Points, in no order, along strands that fork, close into loops and pass close to each other.
In the rows, zero is written as 128.
Points whose rows are less than 117 apart are linked; no others are. Some points are linked to none.
fafi: [148 131 110  84 159 114  69 127 118 169  89 100 194 101 157  85 113 157
  98 145 143  84 133 142  48 170 155  49]
dobe: [128 128 120 138 142 145 157 126 126 152 129 100  60 118 151 153 156 137
 141 110 135 179  87 130 175  77 140 165]
nopu: [122  52 129 119 164 168 138 131  99 166  99  97  82 160  98 121 137 118
 121 152 168 121 148  58 107 105 116 125]
Lik: [105 115 170 103 114 143 133 104 155  61 173 128 137 145 107 166 142 134
 110  91 182 158 145 116 186 138 130 205]
dapop: [126 135 148 100 137 116 114 108 158 114 141 147 127 120 128 176 165 107
 142 113 149 155  95 169 154 179 122 166]
bovu: [ 91 107 131 101 102 165 112 126 103 136 120 114 135 152 118  75  87 156
 132 129 108  79 177  75 136 104 151 104]
sot: [139 153 130 114 129 115  98 119 163 118 145 142 163 108 162 132 117 127
 107  91  96 106 129 172 140 151 148 118]
kugi: [144 141  77  79 164  92  74 148  77 158  86 103 182 108 142  83 126 168
 112 171 151  82 144 116  30 159 163  42]
Kemi: [141  94 175 130 137 166 132  83 107 104 146 121 136 167  88 135 108 144
 104 128 166 136 163 105 153 114  84 159]
nud: [162 172 152 138  93 111 142 100 144  73 185 143 198 144 150 140  88 164
  83  72  82 162 167 152 170 127 137 131]
pekad: [125 110  86 129 133 106 124 138 108 169 103  91 123 145 109 109 130 111
 145 161 120 120  85 154  97 129 110  81]
Vade: [165 151 126 175  98  81 130  96 139 108 162 112 180 109 173 114 145 167
  70 102  49 153 135 207 140 130 128 111]
Mak: [121 113  97 129 113  82 108 105 184 107 152 104 205 141 158  88 127 147
 106 112 134  74 121 154 130 179 108 104]
rofo: [173 101  95 142 144 142 143 133  71 160  92 108  76  78 109 155 115 137
 154 170 120 158 112 128 107  92 179  67]
dugo: [ 83 120 103  97 127 118  99 163 142  88 146 151 148 150  85 133 101 102
 150 133 161  45 158 102 121 154 140 123]
zugi: [170 110 152  95 149 131 115 125 159 164  80 149 129  80 140 178 159  97
 119 128 149 170 104 162 101 191 160 111]
kiga: [122 150 171 127 116 179 110 122 123 102 155 155 115 130 142 132  94 145
 124 100 132 111 169 100 169 106 129 166]
Romog: [146 147 136 162 112 103 128 102 122  75 159 144 182 180 108 131  92 126
 123 142 117 118 122 146 126 137  71 122]
Tok: [115 140 144 116 126 128 141 112 135  64 178 133 115 156 124 165 138 140
 142 100 155 140 122 114 209 101 116 201]
Movuk: [144 153 104 151 110 102 122 105  99  91 148 121 172 172  96 111  93 136
 130 140 107 102 106 167 138 118  87  81]
Ronil: [148 106 111 122 125 113  84 108 102 166  96 103 163  98 134  93 126 156
  89 140 116 134 127 142  74 134 139  50]
gito: [145 131  79 115 123  85 114 105 109  99 146 112 167 148 100 126  96 131
 150 148 126  74 111 192 154 146 123  64]
Gitap: [142  88 135 105 159 151 114 129  80 109 109 146 104 122  58 152 135 122
 139 162 175 124 146 108 119 158 126 100]
pobor: [104 117  72  91 142 104  99 165 122  88 136 128 178 139  98 112 113 115
 146 155 161  24 175 103  87 178 138  86]
vupaz: [ 95  99  87  73 127 106 132 157 155  96 135 136 100  68  96 196 136  93
 198 135 189 114 144 142 168 158 200 154]
ter: [120 147 112 105 149 158 143 170 122 178 104 138  69 132 140 150 109  99
 191 139 114 116 108 103 126 101 164 154]
noluf: [ 88 103 140  98 137 177 135 135  81 125 150 125 111 123  98 139  58 122
 177 159 134  71 195  87 161  96 182 145]
koni: [117 140 138 104 113 156 103 125 103 142 126 126 140 158 118 100  84 135
 137 131 105  98 145 124 130 111 128  98]
led: [104 142 139 130  95  99 146 113 161 103 180 111 167 185 134 112 137 148
 121  91 106 123 103 152 175 133 115 152]
vod: [161  96  85 141 133  82 107 101 143 115 124 135 142  91 128 131 163 142
 105 129 127 125 115 176 118 168 121  86]
mezev: [153 112 105 111 168 161 144 152  93 139 114 138  50  79 125 201 119 111
 192 162 159 135 132  90 128 112 182 140]
Bet: [116 181 149 207  89  75 159 111 142 133 128 130 165 116 172  48 152 125
  82 153  44 138 125 199 117  96  87 125]
fos: [128 136 129 153 111 139 141 112 109 147 145 115 104 144 125 104 126 154
 116 109  90 153 122 152 167  81 126 129]
bozu: [170 118 159 132 161 144 144 129 151 166  86 152  97  95 135 165 176  91
 119 142 149 194 108 117  80 179 127 155]
vav: [145 122 124 115 107 124  72  86  86 126 118 108 199 108 117  92 116 183
  88 151 128 128 141 130  82 134 126  54]
kib: [163 152 187 158 132 149 117  85 112 151 139 153 145 109 155 124 136 129
  85 142  85 166 143 155  92 120 107 153]
gavi: [ 87 165 199 163 106 129 153 121 157 122 147 147 164 180 154  77 134 145
 111 118  90 127 141  97 153 109  77 177]
bigu: [128 166 126 101 121  78 126 119 186  64 187 130 175 131 137 172 133 120
 138  86 148 119 116 189 201 167 148 153]
lepop: [180 139 132 102 145 121 128 152 188 164  73 129 122  82 182 194 151  97
 140 113 130 156  87 163 107 162 184 124]
lesi: [169 158 124 153  88  92 137  99 124  80 165 127 209 143 150 119 100 168
  89 101  81 139 151 165 147 131 121  98]
Zanib: [124 105 127 176  96 103 169 158 182 204  90  90 123 104 166 101 158 103
  89 129 111 195  96 124  54 109 113 121]
Nupi: [135  98 145 182 152 126 135 106 134 119 141 156 105 114 111 137 187 139
 107 145 145 157 127  98 120 132  72 178]
per: [ 99 143 111 120 136 114 132 135 135  84 170 135 106 152 103 165 147 116
 161 118 147 101  84 127 184 132 114 173]
tuso: [130 138 148 137 115 112 124 120 149  58 156 162 183 159 104 158  86 116
 140 121 148 102 130 129 149 152  96 144]
lemot: [155  92 111 122 158 147 122 115  84 137 102 130  82 106  90 150 132 140
 138 152 158 148 126 107 113 122 140  91]
Sov: [121  74 136 115 171 172 139 114 102 132 120 114  70 157  94 153 134 124
 154 144 181 104 154  90 157 100 109 155]
Rine: [154 125 121 103 156 125  90 156 131 112 109 185 129  74 112 162 130 107
 129 127 159 104 149 132  89 181 160  97]
Zit: [117 125  87 142 118 149 185 141 116 167 138  88  52 125 144 138 133 137
 162 120 109 168  98 116 181  52 155 156]
tuv: [114 112 115  80 144 125 102 153 137  99 130 152 114  85  88 174 136  92
 164 128 185  99 148 139 133 171 166 124]
fovot: [ 96 147 110 157 104 130 146 166 111 198  72  96 106 139 142  35 121 119
 119 147  98 132 110 131  99  77 101  85]
gevu: [184 114 103 141 163 153 164 151  85 155  86 119  54  81 119 193 114 114
 167 169 132 165  95 124 127  87 160  97]
gekol: [ 65 111 126 121 107 160 150 135 113 136 117 113 116 175 115  74  97 148
 163 141 111  65 173  68 163  98 129 130]
bifop: [ 81 139 145 141 130 130 131 154 149 153 117 131 117 181 131  79 147 114
 132 123 113 107 104  98 121 126  85 141]
Denu: [ 87  49 122 106 141 148 141 141 133 153 103  97  93 172  95 107 141 125
 137 141 147  98 146  51 103 132 132 133]
sok: [ 85 127 152 108  92 114 140 124 173  89 164 109 183 203 110 117 101 137
 119  88 132 107 144 118 175 134 112 148]
zon: [155 149 138 129 140 158 158 173 136 191  83 110  75 115 165 167 108 108
 157 127 116 172  83 108 109  89 171 144]
sev: [156  92 129 187 164 133 133 116  93 129 108 140  85 111 104 124 175 119
 106 159 168 166 124 119  92 126  56 128]
Dafin: [ 99  97  86  85 137 148 147 159 130 113 130 126  69  75 105 199 126  95
 204 150 175 126 146  90 161 135 194 165]
bepa: [130 142 112 168  75  95 126 103 125 142 143  96 162 131 153  61 130 164
  74 109  61 153 137 192 120 101 114  79]
pime: [134 173 175 124 100 149 135 112 122  73 177 143 162 151 147 149  84 149
 107  71 114 153 170 125 184 111 140 170]
nelop: [121 130 128 170 135 154 157 164 130 187 102 133  68 126 159  94 145 126
 117 108 109 140 117  86 111  77 109 139]
duse: [104 184 144 101 115 113 129 124 156 105 173 137 134 127 181 156 162 127
 127  73 108 163 106 166 182 133 162 194]
seze: [111 164 148 187 107 142 157 125  96 148 121 123 110 144 153  60 117 149
 106 110  77 145 139 156 162  48  89 121]
Tet: [103 154 121 103 129 142 137 133 140 123 149 111  76 118 157 158 151 137
 153  90 120 165  93 131 187 105 166 195]
rami: [152 145 146 148 151 134  97 125 118 137 120 175 125 103 141 136 142 116
 104 136 103 128 134 127  74 157 111 139]
Vobif: [127 126 123 129 128 142 115 119  79 169 104 110 116 149 107  99 114 127
 136 145 109 119 118 133 105 108 114  92]
Rez: [139 112 143 118 152 145 133 140 142 159 103 135  91 132 122 152 158 104
 143 122 147 156  96 116 103 140 125 156]
laf: [156 135 168 140 158 172 127 107 127 135 129 157  68  84 183 157 153 135
 115 111 151 181 139  97 140  97 117 208]
nomul: [101 129  84 155  96  95 172 201 150 195  56  85 112 130 152  46 135 104
 115 154 117 152 101 113  56  87 110  76]
kad: [135 123 152 171 157 137 147 126 143 142 157 151  81  98 160 137 198 140
 112 128 139 167 114  89 129 110  99 214]
kasa: [122 183 153 118 111  88 139 122 184  83 191 143 188 125 179 153 135 123
 115  73 113 127 132 186 188 158 150 178]
fotud: [ 85 110  98 111 122 122 125 142 132  76 164 140 116 139  76 157 116 107
 169 138 156  68 144 107 168 134 136 146]
Nolut: [144 145 145  99 139  97 131 107 155  78 146 147 149 128 116 185 135 107
 142 116 161 139 111 201 186 177 128 143]
nodeb: [145  91  68 140 131 130 166 167 138 156  99 111  73 109 119 156 138 128
 157 136 125 138  98  83 101 118 165 105]
Mup: [170 141 192 143 152 179 117  91 112 142 131 160 101  97 156 156 145 127
 107 119 122 173 146 139 129 124 117 185]
fov: [122 100  93 154  95  95 168 185 189 196  81  71 125 123 156  86 149 111
 113 125 113 158  75 120  65 113 128  88]
Luso: [164 126 143 122 159 120  95 129 128 117 113 181 153  83 122 135 154 112
  98 138 144 125 151 130  56 212 119 109]
Vaguk: [129 130 121 152 106 116 117 113 132 158 125 115 123 123 141  87 139 154
  92 103  67 149 118 164 123 108 132 102]
vake: [128 134 108  87 116 161 129 172 168 146 114 139  82  75 167 178 115 117
 162  95 129 145 119 104 129 121 212 151]
zazi: [ 76 113 122 113 141 152 133 160 128 147 118 127  98 182 109 102 122 112
 148 131 120  77 139  62 124 126 122 150]
podu: [ 98 137 108 135 132 101 130 148 143 146 128 126 131 170 131  99 143 102
 129 134 117 111  87 144 112 147  85 124]
mipo: [157 107 160 148 113 135  93  82  87 115 122 117 181 136 102  87 112 159
  80 160 137 146 151 113  79 128  81 107]
Suf: [108 136 178 135  96 132 143 113 155  94 143 135 194 200 127  94  98 138
 115 117 108 119 145  84 155 131  82 155]
pefu: [122 145  74  79 148 102  78 140  76 128 123 116 185 104 125  87  94 164
 137 177 143  36 161 107  69 143 172  37]
Keka: [146 114 159 115 142 142  94 113 102  73 132 156 162 133  69 148 101 124
 121 140 176 105 163 111 107 154 109 107]
sutu: [154 119 166 150 136 146 106  84  94  97 133 151 177 150  96 122 113 130
  98 164 148 126 154 102  79 153  65 125]
gero: [102 149 123 106 145 161 131 145  95 135 139 144  82 126 120 146  88 100
 198 144 121  84 144 113 149 104 173 145]
tud: [147 134  84 112 137  89 112 108 131  80 142 139 150 123  98 166 122 115
 164 129 158  98 112 200 171 174 142  89]
rilu: [157 133 127 107 132 152 150 163 156 156  86 128  81  96 167 201 127 106
 154 120 136 182  94 116 108 123 191 130]
Bag: [104 164 165 183  96 100 160 116 146 139 143 131 168 153 142  64 141 137
  99 124  72 147 119 158 134 115  84 152]
zagi: [107 141  47 109 127  93  89 156 109  93 131 129 179 138 122  75 110 150
 130 160 136  25 156  98  96 154 122  66]
saka: [133 109 170 125 120 140 127  85 138 103 157 130 139 146 108 139 137 148
 100 101 135 164 148 133 150 142 105 163]
Peta: [116 116 153  94 140 146 129 114 141 131 128 130  91 131 113 175 157 103
 157 124 177 159 108 136 159 144 133 169]
Vekiv: [111 167 127 184  91 132 133 141  98 152  86 122 118 131 144  37 115 127
 106 138  80 123 127 155 122  79  79  97]
ver: [113 116 136 166 105 117 139 121 144 180 118 108 111 106 142  93 157 122
  82 115  95 184 100 136  96 108 114 124]

How many points has the smallest loop of links through each point below? Write 0 if it is on no loop.
bifop => 8
vav => 0
fos => 9
Vade => 0

A tip is a point with one link. Name the tips that can be reached along the links from each point below, in the order of the rows.
saka => Kemi, sev
nud => kiga
duse => noluf, tuso, Zit, vake
Vobif => Sov
Suf => led, Bet

A fork is a point with three links, a tip a point with one. Leave the first point through the second and follow the links. Name the first fork or tip that comes.
lemot / Gitap => Kemi
kiga / pime => Vaguk
lepop / zugi => Nolut
gevu / mezev => sev
Nolut / bigu => Zit
dapop / Peta => rilu
